A landscape with many valleys, sampled at points; each row gives a point and its height.
From any point a ball rolls to the lowest of the 2 points nearest to it. It stops when none of these is lower. Distance is the straight distance between rows; heights are no part of it.
(789) h=57.7: [189 122 163  75 107  95 148  66 105 167 120 212 135 131 133 125 148 134
 120  94 110 115 159 135 176]
(1961) h=24.7: [161 153 144 188 126 103 107 101 135 126 121 167 149 132 124 153 133 112
 155 119 156 138 127 145 115]
(975) h=77.8: [111 127 108  80 128 147 139 187  85 117 114  47 104 104 114 169  92 119
 123 194 135 160 131  85 106]
(913) h=6.0: [ 85 138 122 154 110 169 111 155 159 112  78 135 114 133 120 102 158 103
 149 129  57 190 111 137 102]
(1534) h=33.5: [ 72 136  96  24 163 107 153 164 120 120 153  64 142 105 107 124  83 165
 147 165 153 121 170 115 134]
(1558) h=79.7: [191 177 116 106 130 116 115 103  77 120  74 155 116 133 131 136 117 124
 136 108 132 109 167 112 122]
(1407) h=74.7: [137 155 125 152 115 163 125 165  68 113  78  67 108 103 129 179 117  86
 112 169 164 124 124  95  83]
(1067) h=77.4: [195 152 153 178 127  69 129  99  82 134 111 178 155 138 143 157 124 105
 134 127 201  96 144 131 118]
(476) h=19.8: [131 122  85 145 151 132 100  88 150 153 109 135 136 125  95 137 170 135
 164  88 164 150 156 175 154]
(1096) h=35.1: [145 193 141 102 137  94 148 115  86 112 122 119 139 102 123 123  99 137
 129 134 172  65 162 118 125]
(1038) h=66.0: [148 132 162  55 112 118 178  84  98 152 157 161 143  99 140  91 117 118
  95 142 124  88 131 116 152]
(450) h=71.2: [109 116 124 111 164 111 171 149 136 117 158 115 129 139 121  97 132 163
  90 112 172  75 143 127 148]
(1763) h=17.4: [143 189 124  93 120 119 105  68 133 160 116 173 153  78 117 127 155 127
 200 100 115 140 148 163 167]
(1419) h=32.2: [156 111 191 109 104 112 139  59 121 171 154 187 150 103 157 137 126  98
 121 126 130 111  95 140 148]
(2004) h=42.6: [148 135 114 115 135 148 142 172  83 116 148  72 126 111 121 139 101 124
  96 187 183 121 126  90 106]
(793) h=10.5: [125 162  97 115 117 133  93  60 134 174 109 170 156  76 103 134 171  96
 206 119 117 167 132 181 155]
(26) h=35.7: [110 143 118  84 132  98 148 188  90 106 152 101 119 140 117 135  51 149
 115 191 123 109 153  71  94]
(1046) h=68.0: [158 152 165  52  95 125 139  89  83 146 150 164 125 100 159 104  94 100
 102 145  93  91 122 106 122]
(224) h=13.8: [139  31 153 138 135 118 143  81 156 166 177 157 129 165 137 119 155 126
  84  94 135 132 116 164 154]
(420) h=30.2: [141 121 124  79 147 138 169 134 100 117 153 126 146 111 130 102 126 140
  78 159 191 105 144 109 141]
(2069) h=63.0: [106 101 114 132 118 154 139 185 120 118 105  33  91 159 126 155 116 130
 101 152  84 154 125  92 111]
(697) h=42.3: [107 140  89 124 166 133 141 172 108 124 150  62 131  85 127 128 137 142
 109 135 215  93 139 131 128]
(77) h=43.2: [ 68 117  96 154 163 142 121 136 145 133 142  66 149  77 140 134 138  87
 141 124 207  93 109 173 122]
(1073) h=27.9: [137 125 114 176 142 122 106 137 161 126 120 186  93 156  95 111 174 140
 153 122  64 189 128 143 130]
(1285) h=42.7: [ 91 130 142  46  85 149 112 115 116 130 122  97 123 105 160 108  83  93
 151 152  37 141 131 133 102]
(693) h=20.0: [155 166 169 211 128  94 113 140 143 118 132 204 131 109 138 153 135 114
 189 165 116 163  77 152 105]
(2216) h=42.0: [179 127 168 194 101  93 108 116 129 132 143 230 126 165 151 146 130 137
 140 138 105 145  92 133 107]
(1031) h=33.0: [ 99 131 122  93 124  95 140 180 117 104 142  99 100 168 129 129  55 161
 124 160  82  95 152  88 104]
(2133) h=44.7: [175 128  96 178 151 113 100 133 141 136 100 169  98 173  87 132 179 162
 145 100 114 176 168 140 146]
(1877) h=47.0: [173 158 100 152 115 137 106 160 102 100  59 178  84 165 125 128 158 123
 131 111  92 172 142 116 108]
(585) h=30.5: [ 86 120 124 101 137 100 145 159 147 110 154  71 117 175 125 108  76 167
 118 137  80  94 149 102 126]
(2230) h=58.9: [ 97 123 160 126  74 138 112 163 148  94 122 151 124 153 169 101 107 117
 123 135  23 142  83 115  82]
(186) h=48.1: [ 81 145 133 149 158 101 126 115 168 120 144 111 153 103 123 121 128 144
 158  83 174  87 123 171 139]
(1476) h=34.2: [166 102 153 195 130  99 122  95 164 158 166 180 141 147 113 141 169 178
 168 136 133 160 118 190 141]
(1504) h=8.8: [ 88 135 148 122 127 125 139 137 125 100 153  84 135 120 139 123  76 104
 125 173 131  96 116 110  91]
(53) h=13.1: [ 96 119 152 175 122 134 131 154 134 103 141  89 129 149 137 130  92  96
 103 150 137  98 103 102  91]
(343) h=50.1: [116 154 132 135 141  93 125  90 158 140 124 147 161 101 116 135 149 153
 175  76 176 110 146 179 159]
(1627) h=67.8: [114  56 112  71 119 147 134 157 123 144 133  58 107 158 144  97  90 133
  72 172  55 167 133  90 139]
(2172) h=41.5: [130 125 135  93 114 138 106  84 158 146 141 161 126 134 125  98 137 129
 138  78  54 154 138 143 159]
(1149) h=20.8: [121 145 132 107 100 158  96  76 132 141 124 150 134  91 136 119 131  78
 166 122  82 152 115 147 128]
(1980) h=39.2: [115 161 162 194 117 119 117 127 162 101 136 153 148 130 131 139 104 123
 148 120 115 112  93 130  99]
(355) h=17.6: [ 62 132 127 175 123 160  97 104 182 124 120 110 152  99 115 133 140  80
 178 123 126 149  87 165 119]
(1567) h=9.9: [121 196 115 161 130 118  99 129 123 118  89 186 103  83 113 117 176 101
 210 145  95 167 115 158 125]
(46) h=29.3: [158 123 139 165 125 106 109 123 148 145 143 214  96 146 116 105 165 147
 157 134  49 180 108 154 137]
(941) h=24.8: [126 117 170 178 127 113 131 107 138 122 159 145 140 142 145 134  95  89
 108 134 147 102  89 120 107]
(791) h=9.6: [ 94 151 114 177 114 148 100 114 146 130  91 161 133  95 108 129 161  78
 185 145 108 182 103 168 116]
(2100) h=13.5: [ 96 117 105 185 106 171  89 108 160 147  93 126 145 110 107 139 162  70
 161 132 127 183 104 163 115]
(416) h=5.9: [102 111 133 114 133 126 131  84 161 133 149 122 146 123 127 115 130 121
 136  89 124 117 120 150 144]
(992) h=25.3: [134 123 120 107 118 163 117  76 122 144 109 129 126 121 131 124 125  86
 126 111 116 147 137 143 133]
(2224) h=21.9: [121 145 161 193 147  83 139 154 137 104 155 131 138 156 126 131  85 145
 101 105 170  63 114 117 119]
(499) h=65.4: [149 119 110 163 136 139 153 188 107 110 132  74  82 169 118 152 118 156
  66 127 135 116 131  76 126]
(516) h=13.0: [122 187 135 136 120 104 118 154 119  83 110 121 117 146 124 136  84 145
 141 127 111  77 148 106  90]
(839) h=10.8: [107 132 103 131 119 170  97 113 151 126  94 136 116 121 111 102 160  99
 158 115  67 182 129 147 130]
(108) h=83.9: [148  84  93 125 132 159 160 198 129 118 197  83 158 110 170 137 141 170
  67 157 209 134 100  86 102]
(320) h=28.8: [132  94  87  97 158 139 166 169 123 132 170  80 114 145 130 109 143 169
  72 128 161 121 135 102 151]
(1537) h=38.3: [115 120  69  76 169 156 157 166 102 136 145  73 138  71 132 128 160 157
 109 139 214 112 147 135 141]
(2254) h=26.4: [142  98 115 197 128 149  97 145 160 131 110 160  99 175 100 131 181 127
 127 113  99 199 129 135 128]
(982) h=15.5: [107 120 134 214 124 141 120 193 167 100 112  94 108 187 116 150 131 138
 106 106 122 125 112 101 114]
(1286) h=19.5: [131  99 124 142 115 145 150 176 101 112 150  93 109 165 141 124  91 121
  60 183 117 120 111  68 103]
(978) h=56.5: [164 138 193 130 115  85 134 117 156 163 158 220 150 137 146 143 119 183
 153 108  91 107  89 138 170]
(538) h=20.1: [134 103 104 137 124 184 101 118 138 132  96 114 102 155 118 129 145 111
 107 106  88 170 135 123 134]
(1115) h=73.9: [106  66 116 118 189  97 175 130 144 137 137 153 145  80 134 121 185 147
 120  96 205  81 162 171 167]
(154) h=17.3: [156 177 158 180 126  90 111 148 138 108 121 225 104 123 133 128 149 132
 178 146  85 160  86 139 123]
(52) h=30.7: [159 163 153 127 137  89 151  97  97 130 125 154 150 105 133 128 112 112
 120 133 191  80 141 124 133]
(2120) h=76.2: [132 143 116 112 123 161 133 173  61 114 101  55 111  90 117 185  95 105
 124 201 167 149 128  82  85]
(1427) h=21.8: [ 64 146 122 139 130 147 110  88 178 130 143  99 162  92 127 124 129 104
 181  98 134 121 103 172 133]
(1093) h=12.6: [ 84 145 138  93 141 122 140 101 147 121 161  85 150 108 134 109 112 133
 142 113 135  90 134 146 134]
(242) h=52.3: [119 140 137  88 141  98 149  82 144 136 128 145 148 102 116 121 153 153
 155  71 160  87 154 166 174]
(298) h=8.4: [ 74 164 137 120 113 100 121 174 129  83 123  90 122 140 122 146  69 140
 158 151  96  85 145 107  83]
(212) h=20.3: [146  99 120 133 174 103 154 129 105 147 126 146 144  91 136 134 170 120
 104 119 241  97 153 159 155]
(563) h=59.7: [ 81 124 144 163  95 139 116 173 165  86 113 135 118 174 145 108 111 140
 118 127  43 136  98 104  87]
(1873) h=18.3: [161  99 120 139 135 134 116 101 139 143 120 154 114 182 113 123 147 140
 109  82 112 147 146 127 148]
(948) h=76.6: [175 147 142 181 144  66 130 117  86 131 109 155 157 121 131 158 138 126
 141 113 227  99 169 156 142]
(1465) h=20.5: [130 109 125 143 151 134 131 114 131 131 134 105 124 136 126 134 139 112
 108 113 170 112 127 134 135]
(755) h=67.9: [113 123 117 117 138 107 164 189 114 108 181 103 133 159 125 105  87 176
  80 169 157  82 134  78 119]
(1246) h=33.4: [121 105  79  91 164 158 151 151 113 139 141  52 114 109 124 126 154 149
  97 124 174 124 139 123 154]
(1530) h=64.0: [130 117 184  51 111 116 166  66 115 164 166 167 157  74 143 108 132 106
 118 129 137  88 117 136 172]
(1353) h=32.8: [ 99 127 131 179 114 151 112 131 159 106 115 101 136 142 124 133 127  97
 134 120 128 137 110 130 106]
(1703) h=31.0: [165 123 146 151 120 102 113 102 155 149 149 200 129 151 119 126 148 152
 148 111  90 153 122 147 140]
(448) h=11.8: [100 136 123 228 125 154 109 181 174 107  87 121 116 163  99 144 168 118
 133 111 111 174 121 119 104]
(2037) h=79.5: [131 128  99  59 132 117 142 209  87 114 135  68 122 115 106 169  64 155
 121 194 139 174 138  50 111]
(2130) h=44.1: [126 156 151 104 114 131 101 115 163 137 148 181 120 115 139  96 135 145
 165 104  29 150 104 135 146]
(1835) h=18.2: [190  73 110 144 134 126 109  70 124 177 116 162 125 173 116 142 190 142
 127 117 153 173 167 181 155]
(1447) h=84.9: [144  76  78 147 149 178 165 182 123 140 187  78 138  85 156 139 170 130
  64 141 220 148  89 104 119]
(1370) h=41.6: [158  97  93   7 128 164 151 149  79 129 143 103 177  88 130 129 111 184
  96 178 194 153 140  84 128]
(1235) h=72.7: [112  92 113 116 185 103 174 155 139 128 145 133 136 108 132 108 166 168
  91  98 202  73 159 145 160]
(778) h=26.9: [ 73 155 118  60 151 101 144 143 133 109 152  69 130 116 112 120  80 157
 157 142 127  85 167 132 123]
(1563) h=27.3: [143 144 155 160 132  97 135 104 126 127 142 157 144 130 127 132 109 112
 126 116 160  91 120 130 123]
(1493) h=16.5: [ 92 190 145  94 102 146 106  86 140 128 129 121 155  73 141 128 106  99
 190 126  96 106 109 144 117]
(765) h=7.5: [ 64 141 156 156  90 169 108 135 166 109 113 147 145 102 149 103 131  86
 167 141  60 169  69 145  90]
(2174) h=85.7: [121  82  87 157 153 175 145 150 128 141 167  64 133  80 156 142 163  90
  81 152 218 137  90 128 123]
(2105) h=66.5: [130 126 120 155 139 111 155 193 114 115 157 100  99 183 119 122  97 165
  67 142 146  82 133  73 130]
(509) h=9.4: [ 86 139 130 192 130 150 112 161 174 103 108 136 118 157 104 109 153 131
 151 121  67 171 116 134 107]
(518) h=41.2: [115 116 145 163 130 112 121 125 174 119 151 151 127 176 121 113 115 157
 124  91  80 123 109 124 138]
(321) h=20.7: [163  72 103 135 135 141 108  76 127 172 111 139 124 141 119 149 180 113
 125 102 180 160 147 180 156]
(211) h=55.6: [191 133 154  90 106 105 117  77 124 174 136 219 128 129 135 118 161 145
 150 102  76 145 140 145 163]
(536) h=35.2: [ 99 182 154 145 126  95 128 137 158  94 149 131 138 138 125 122  81 172
 154 100 102  72 125 126 122]
(486) h=59.0: [122  88  90  54 169 151 174 124 110 137 125 108 130  84 121  98 170 152
 103 113 184 105 164 147 180]
(1397) h=25.1: [140  71 130 190 129 137 103 117 178 142 147 156 120 180 114 130 158 125
 116 106 111 177 111 145 136]
(2213) h=60.3: [180 108 145  47 117 114 176  69  86 159 116 183 131 115 123 100 140 129
  94 107 138 112 167 130 186]
(308) h=25.5: [121 112 139 125 113 110 145 144 117 116 153 126 107 172 138  96  72 150
  86 141  83  84 124  88 110]
(449) h=27.8: [ 97 110 118 112 136 138 128 141 148 115 138  77 113 167 129 108 104 140
 111 115  82 116 139 119 129]
(2053) h=2.0: [ 63 140 149 135  85 170 106 116 147 108 103 107 149  95 158 129 116  70
 162 154  79 144  88 141  79]
(105) h=34.8: [ 60 109 136 185 108 177 110 140 173 117 106  69 142 130 130 139 140  82
 137 130 125 150  98 137 101]
(977) h=81.3: [163 187 104  81 125 128 112 129  70 101  67 131  95 132 128 131 101 136
 137 133 103 114 163 113 103]
(32) h=60.4: [103  81 143 177  92 155 121 167 152 110 113 121 115 195 149 113 112 116
  87 127  55 146  99  94  98]
(854) h=36.8: [166 130 143 131 135  94 128  80 121 155 124 179 144 133 125 137 149 130
 141  97 155 123 155 156 151]
(1109) h=37.4: [ 55 114 103 153 117 178 109 124 155 127 110  50 150 101 128 141 130  69
 141 140 143 132  98 152 118]
(1489) h=11.4: [ 49 144 156 173 104 158 117 143 187  99 126 113 149 124 132 112 125 115
 171 130  65 153  88 130  96]
(11) h=25.0: [138 112 149 118 144 107 168 112 117 132 161 152 146 121 133 104 124 128
  83 135 186  89 122 124 140]
(959) h=74.6: [174 139 104 174 142 144 121 137  73 137  84  93 111 115 117 172 142  92
 109 126 213 128 135 125 131]
(2145) h=46.6: [135 164 148 106 122 105 122 113 161 128 145 186 123 138 129 106 123 181
 150  85  55 112 125 119 153]
(173) h=48.9: [185 157 101 142 116 138  91 122  91 119  59 198  97 135 126 130 171  98
 156 134 110 195 133 136 116]
(1832) h=39.3: [174 156 150 132 120  81 122  68 121 163 122 188 162 107 129 157 161 144
 190 118 157 133 142 172 154]
(1294) h=45.7: [146 132  86 102 134 162 140 165  75 126 147  53 131  80 119 155 126 142
 100 175 210 138 116  99 115]
(1867) h=23.1: [158 127  95 122 148 107 117  83 115 158  91 143 150 118 104 145 172 134
 159  88 190 132 169 173 172]
(554) h=57.8: [127 123 137 116  86 147 109 148 119 103 101 146 102 156 154 110 107 118
 116 130  54 138 117 110  90]
(1356) h=22.4: [141 135 157 177 108 123 128 124 104 106 118 147 131 144 148 142  95  79
  96 150 140  99 102 102  83]
(2103) h=27.1: [152 117 133 154 146  86 173 157 104 127 158 158 121 164 118 105 112 165
  68 127 182  62 134  92 152]
(1845) h=30.6: [137 182 124  60 106 144 106  67  92 136 100 135 135  81 138 125 119  97
 166 128  98 115 149 138 120]
(933) h=34.6: [157  91 164 130 121  97 133  68 150 165 151 181 149 133 132 142 160 148
 141 102 142 133 124 176 166]
(134) h=69.1: [143  47 107  55 133 179 135 133 111 160 132  55 105 145 139  84 123 129
  66 141  68 176 134 108 164]
(1725) h=40.4: [ 91 120  94 173 139 165 108 141 136 132 112  56 130 105 129 159 144  76
 126 121 189 120 109 148 131]
(254) h=54.6: [164 150 162 126 120  70 136 106 138 148 137 202 145 143 122 134 132 178
 151  88 117 101 137 135 165]
(177) h=4.9: [106 168 139 162 120 131 103 131 150 121 110 187 113  87 125 118 161  94
 191 147  73 173  87 159 117]
(1208) h=52.5: [189 119 109 123 112 133 100  62 116 171 107 190 129 132 119 133 175 118
 161 125 114 186 154 164 143]
(1445) h=9.5: [ 77 111 111 102 108 172 113 139 146 116  97  66 118 147 136 116 118 123
 143 125  52 164 148 130 111]
(2200) h=12.5: [ 76 140 148 183 109 145 118 182 145  93 105  71 129 145 130 153 103 112
 127 145 123 116 122 103  73]
(624) h=39.7: [129 142 165 157 119  91 139 124 154 126 158 187 133 158 137 126  93 166
 129  88  91  91  93 121 137]
(405) h=35.8: [165 119 111  45 137 155 153 131  74 127 139 112 150 105 126 112 118 152
  83 180 182 128 142  95 129]
(71) h=16.9: [122  33 156 144 159  98 172 112 154 147 177 164 135 146 143 114 156 142
  81 111 175 103 108 156 158]
(1630) h=22.6: [129 106 132 106 115 124 152 155  96 118 173 122 122 160 140  96  68 137
  71 189 112  99 117  71 108]
(1011) h=16.7: [132 100 135 148 162 108 137 107 135 143 138 136 142 116 133 137 154 111
 119 112 219 104 126 162 139]
(1414) h=52.6: [112 163 104  87 139 132 129 109 131 120 117  95 122 138 107 115 122 156
 147  89 114 101 173 135 144]
(407) h=16.8: [141 167 133 176 123 116 120 171 102  89 101 115 110 156 124 147 100 127
 111 133 143  86 140  96  90]
(876) h=86.5: [ 96  80  96 131 149 179 138 137 132 142 153  46 128 105 142 134 143  73
  96 153 180 143  89 132 124]
(1234) h=13.6: [135 111 114 214 123 157 108 179 156 118  98 103 103 172 109 161 166 126
 107  97 130 162 132 111 119]
(1797) h=36.9: [111 153 111 163 159 112 107 110 183 134 139 147 135 124  87 121 161 159
 184  87 127 155 136 172 160]
(47) h=46.8: [141  94  95   7 142 169 138 133  70 140 134  74 140  88 121 126 115 164
 102 184 156 174 139  92 143]
(67) h=22.1: [130 166 152 208 122 110 102 114 150 127 123 173 151 100 125 153 133 104
 189 141 140 148  88 163 110]
(653) h=27.0: [159 140  98 109 155 109 137 101  85 147  81 132 139  98 119 144 159 125
 133  93 216 105 172 162 174]
(1885) h=39.1: [134 137 114 130 137 130 106  92 164 144 133 165 124 136  97 111 163 147
 162  90  85 173 144 159 163]
(179) h=19.9: [137 154 144 189 113 137 107 142 118 102  87 138 116 145 132 152 118  93
 124 129 142 120 123 105  85]
(568) h=24.6: [156 129  99 104 170 126 158 132  85 139 111 118 133  83 120 127 164 135
 102 121 231 103 158 140 163]
(1384) h=64.3: [140 121 117 146 111 151 146 192  92 101  94  74  79 171 126 161 115 136
  83 143 100 135 128  77 105]
(832) h=41.7: [161 183 126 156 140  86 109 100 130 149 118 187 137 106 109 134 164 143
 207 118 132 154 143 167 152]
(2073) h=49.0: [137 118  71  51 140 162 143 174  79 130 151  54 148  62 131 158 134 181
 115 169 211 162 121  94 122]
(1302) h=81.9: [121  96 106  93 121 128 150 198 122 121 179  79 143 149 144 124  81 149
  78 205 139 145 116  61 111]
(1698) h=19.4: [ 98 117 148 198 156 110 129 153 154 106 161 103 141 146 128 132 112 125
 109 112 178  84 103 133 115]
(655) h=45.9: [ 52 115 121 143 175 117 137 126 163 126 159  86 160  75 137 122 135 122
 141 103 197  75 116 182 134]
(1580) h=22.7: [ 86 170 150  95 116 130 118  75 154 151 145 120 158  69 131 128 121 111
 186 100 126 106 109 159 148]
(253) h=43.3: [202 136 148 173 103  87 114 109 100 132 116 230 113 169 153 141 116 126
 120 127 120 118 113 111 104]
(985) h=14.4: [162 182 123 177 132  96 107 131 126 113  98 197 104 124 117 128 162 122
 182 140 101 168 124 147 117]
(1198) h=32.0: [ 84 175 144  91 133  90 135 133 146 103 151 100 133 127 118 119  82 171
 159 112 101  66 151 127 122]
(911) h=64.2: [ 88  79 111 112 131 139 147 189 143 122 140  21 105 160 134 141  99 137
  96 175  98 165 124  83 125]
(1214) h=55.4: [122 121 114  66 151 118 167  88 116 139 117 130 135  97 118 106 149 138
 122  99 172  94 162 156 178]
(1393) h=53.7: [ 91 158 102  89 132 137 113 142 123 106  99  63 116 127 109 135 103 139
 157 127 102 116 165 130 117]
(1969) h=34.9: [147 101 194 128 122  87 168  89 126 157 172 184 148 127 154 126 111 119
  99 130 149  88  88 131 149]
(1034) h=40.7: [145 156 165 190 105 106 110 132 138 106 129 203 126 143 149 138 102 124
 135 128  98 118  83 118  94]
(1319) h=37.3: [142 117 175 138 114  81 162 102 130 144 162 198 135 148 141 116  98 152
  96 110 123  73 106 110 151]
(925) h=75.5: [ 79  75 125  80 181 110 187 116 168 130 159 135 153  70 134  94 173 150
 121  94 168  76 140 166 173]
(599) h=69.4: [118 116 115 122 156 105 175 184 130 111 184 122 147 139 131  94 120 184
  69 143 186  68 133 101 136]
(1637) h=62.0: [100  83 122 129 108 161 128 180 149 119  97  51  97 183 137 133 123 131
  92 133  49 167 127 101 118]
(365) h=40.0: [ 94 114  85  13 163 137 137 153 100 132 136  51 129 101 107 131  95 148
 135 170 136 161 162 106 143]
(950) h=3.1: [ 93 153 139  94 115 110 138 146 107  97 127  96 117 125 130 139  62 113
 145 176 104  98 138 108  82]
(115) h=10.7: [129  81 153 112 123 127 136  75 150 157 154 148 131 146 131 111 135 117
 100  93 116 134 123 148 155]
(1097) h=55.3: [166 122 134 115 105 142  93  99 137 149 124 199 106 125 133 102 157 108
 147 109  51 186 123 147 133]
(1373) h=50.8: [174 146  93 143 125 136  91  87 104 144  81 179 114 119 112 137 176 100
 172 132 121 192 152 158 132]
(274) h=39.6: [129 136 127  43 102 155 113 114  72 120 101  99 103 107 150 118  83  92
 131 164  68 137 141 121  91]
(889) h=15.6: [123 104 101  89 123 184 108 118 120 127  86  83 101 145 128 112 128 117
 123 110  66 164 148 129 137]
(2144) h=30.4: [ 99 131 120 139 130 148 113 129 158 102 119  98 123 149 119 120 124 131
 136 108 101 126 141 124 120]
(205) h=16.1: [128 131 125 135 105 153  92  68 142 170 126 176 133  86 118 126 164  87
 189 138  93 186 107 172 140]
(209) h=35.4: [126 128 134 203 153 100 116 116 179 137 153 164 134 134  94 128 164 167
 185 116 129 168 123 184 147]
(1377) h=15.7: [113 127  87 137 132 165  96 100 157 139 104 119 127 123  99 124 160 108
 158  96 115 165 139 159 147]
(291) h=24.5: [141  83 107 132 173 138 164 161 123 139 161 111 120 126 137 126 162 143
  63 121 204 116 129 111 148]
(535) h=23.2: [156  74 130 167 132 129 111  93 150 153 139 149 129 158 123 140 160 113
 113 112 162 156 126 155 136]
(1089) h=72.1: [178 149 125 135 116 150 127 148  67 109  76 115  90 136 140 154 111 103
  90 152 127 121 134  89  95]
(2135) h=20.6: [131  64 135 135 160 113 178 147 132 137 173 156 140 131 138 108 148 134
  61 128 207 102 119 129 149]
(597) h=32.9: [161  92 162 156 124  83 134  96 162 160 160 192 142 164 116 131 165 191
 141 105 121 138 127 174 163]
(786) h=20.2: [ 90 143 113  66 158 122 149 132 122 123 144  75 137 105 116 112 117 150
 125 131 157  91 158 141 141]
(368) h=65.5: [101  76 112 149 128 149 144 172 162 122 151  38 104 176 140 122 124 133
  78 137  94 136 113  98 142]
(1993) h=45.0: [122 114  78  29 151 147 136 164  78 130 140  49 137  84 112 142 122 169
 124 171 169 162 142  92 142]
(1646) h=17.5: [ 90 111 143 205 143 118 118 171 179  99 152  87 127 170 122 135 116 138
 102 103 137 102 104 118 123]
(2115) h=43.5: [167 163 105 163 147  95 100 117 137 134 104 175 120 139  91 134 165 156
 175 103 131 160 163 153 147]
(284) h=16.2: [115 114 144 178 110 148 148 183 115 105 140  77 120 138 137 146 100  91
  79 188 152 117  97  83  89]
(459) h=73.5: [179 147 113 160 125 161 126 145  60 125  73  87  94 113 124 177 129  86
  99 146 177 131 120  89 110]
(1233) h=45.8: [187 138 101 190 129 126 105 157 125 120  83 176  89 179 106 147 159 144
 124 100 119 163 151 109 120]
(995) h=70.8: [144 143 131  97 110 133 126 137  74 105 101 121 101 140 142 134  81 108
 105 165 105 105 134  97  83]
(507) h=69.3: [163 156 148  77  91 131 121 105  79 122 111 155 108 118 166 116  97  88
 111 147  94 105 131 109  94]
(660) h=4.2: [ 58 131 111 130 108 164 106 169 153 108  83  55 125 142 122 138 126 118
 163 139  71 159 140 125  92]
(567) h=20.9: [137  97 109 134 131 154 106 118 163 136 114 138 111 178 113 106 157 137
 115  80  68 175 146 129 153]
(1718) h=15.2: [195  84 124 118 129 120 120  82 113 162 108 178 111 176 115 134 163 142
 106  92 128 152 163 147 153]
(1710) h=56.6: [139 124 129 123  90 153 100 125 132 121 105 174 109 137 143 104 139  98
 126 120  58 174 115 127 106]
(749) h=61.5: [135 155 197  59 109 123 139  79 140 165 151 169 155  84 150 124 119 126
 144 110 102  78 110 131 177]
(2034) h=29.1: [159 132 157  94 107 134 125  56 111 156 126 165 135 110 146 118 127  86
 126 119 118 127 127 135 139]
(346) h=24.4: [152 205 131  83 108 121 105  74 104 143 101 177 145  75 146 132 136 103
 189 114 115 119 137 134 131]
(2058) h=75.7: [186 136 117 164 150 104 127 116  83 143  96 136 129 131 126 156 146 106
 120 113 218 115 163 139 140]
(1667) h=52.4: [157 173 167  90 114  88 144  87 122 142 132 176 146 119 133 125 127 145
 146  93 127  85 145 127 158]
(1366) h=35.9: [142 167 119  44  92 153 104  90  68 121  81 128 110  88 161 122 100  89
 153 142  78 131 144 131  97]
(1662) h=24.3: [126  97 118 116 143 138 147 121 132 132 148 102 120 163 129 107 127 131
  84 115 128 114 136 119 149]
(140) h=46.3: [ 80 154 118  66  92 165 100 106 125 118  94  90 130  90 134 127 100  91
 179 147  67 144 140 146  98]
(2122) h=50.2: [ 85 161 105  77 116 155 115 120 111 114  90  62 122  99 117 146  93 102
 172 149 103 126 150 136  97]
(241) h=8.9: [ 80 182 144 131  92 146 107 118 135  96 104 115 148  88 138 138 107  94
 180 142  98 118 110 143  80]
(1602) h=58.8: [156 152 213  92 112 108 128  97 156 173 155 208 161 104 160 147 116 147
 152 118  98  92  94 129 179]
(1260) h=82.9: [125  94 111 122 129 146 156 185 128 117 195  83 154 133 152 116 102 145
  66 192 183 126 105  77 101]
(1775) h=39.5: [143 151 122 107 132 128 138 179  71 100 122  87 107 127 120 154  86 136
 107 190 151 107 140  80  92]
(996) h=61.1: [114  62 119 143 108 163 118 156 158 122 118  84 109 189 142 102 121 121
  79 114  47 162 119 101 128]
(1142) h=37.5: [ 96 189 178 176 120 103 125 137 167  91 156 155 153 119 136 138  76 151
 158 117 109  83  82 130 110]
(489) h=66.6: [101  57 108 101 139 134 151 166 156 137 169  50 117 169 153  92 105 149
  65 162  78 148 122  93 148]
(458) h=80.8: [134 116 101  83 134 128 148 204  94 117 153  65 117 147 117 148  85 167
  90 190 134 147 134  62 122]
(74) h=53.9: [181 115 147 119 104 124  96  72 133 178 135 202 122 114 130 120 177 126
 164 125  83 178 128 163 142]
(398) h=78.4: [204 168 136 140 127  91 129  92  68 131  82 178 136 136 133 150 124 114
 136 116 171 105 165 118 126]
(1966) h=49.4: [130 165 137  94 122 110 130  94 139 124 127 149 134 124 119 112 123 159
 145  85  96 100 154 134 149]
(1869) h=24.1: [157 120 145 189 151  81 140 145 120 120 143 156 124 177 126 135 116 145
  87 102 187  78 130 112 135]
(286) h=40.6: [110 143 146 185 135 112 112 123 178 113 139 153 137 148 105 124 124 140
 155 101 109 139 104 141 120]
(1442) h=9.2: [ 58 151 135 166 107 147 115 186 166  78  83  85 138 149 122 134 120 132
 151 133  87 135 124 115  69]

Where does a ball stop that starts at each point below?
(2174): (459)
(1235): (597)
(1393): (793)
(1214): (449)
(253): (416)
(134): (597)
(2216): (416)
(554): (597)
(789): (597)
(518): (793)
(2103): (913)
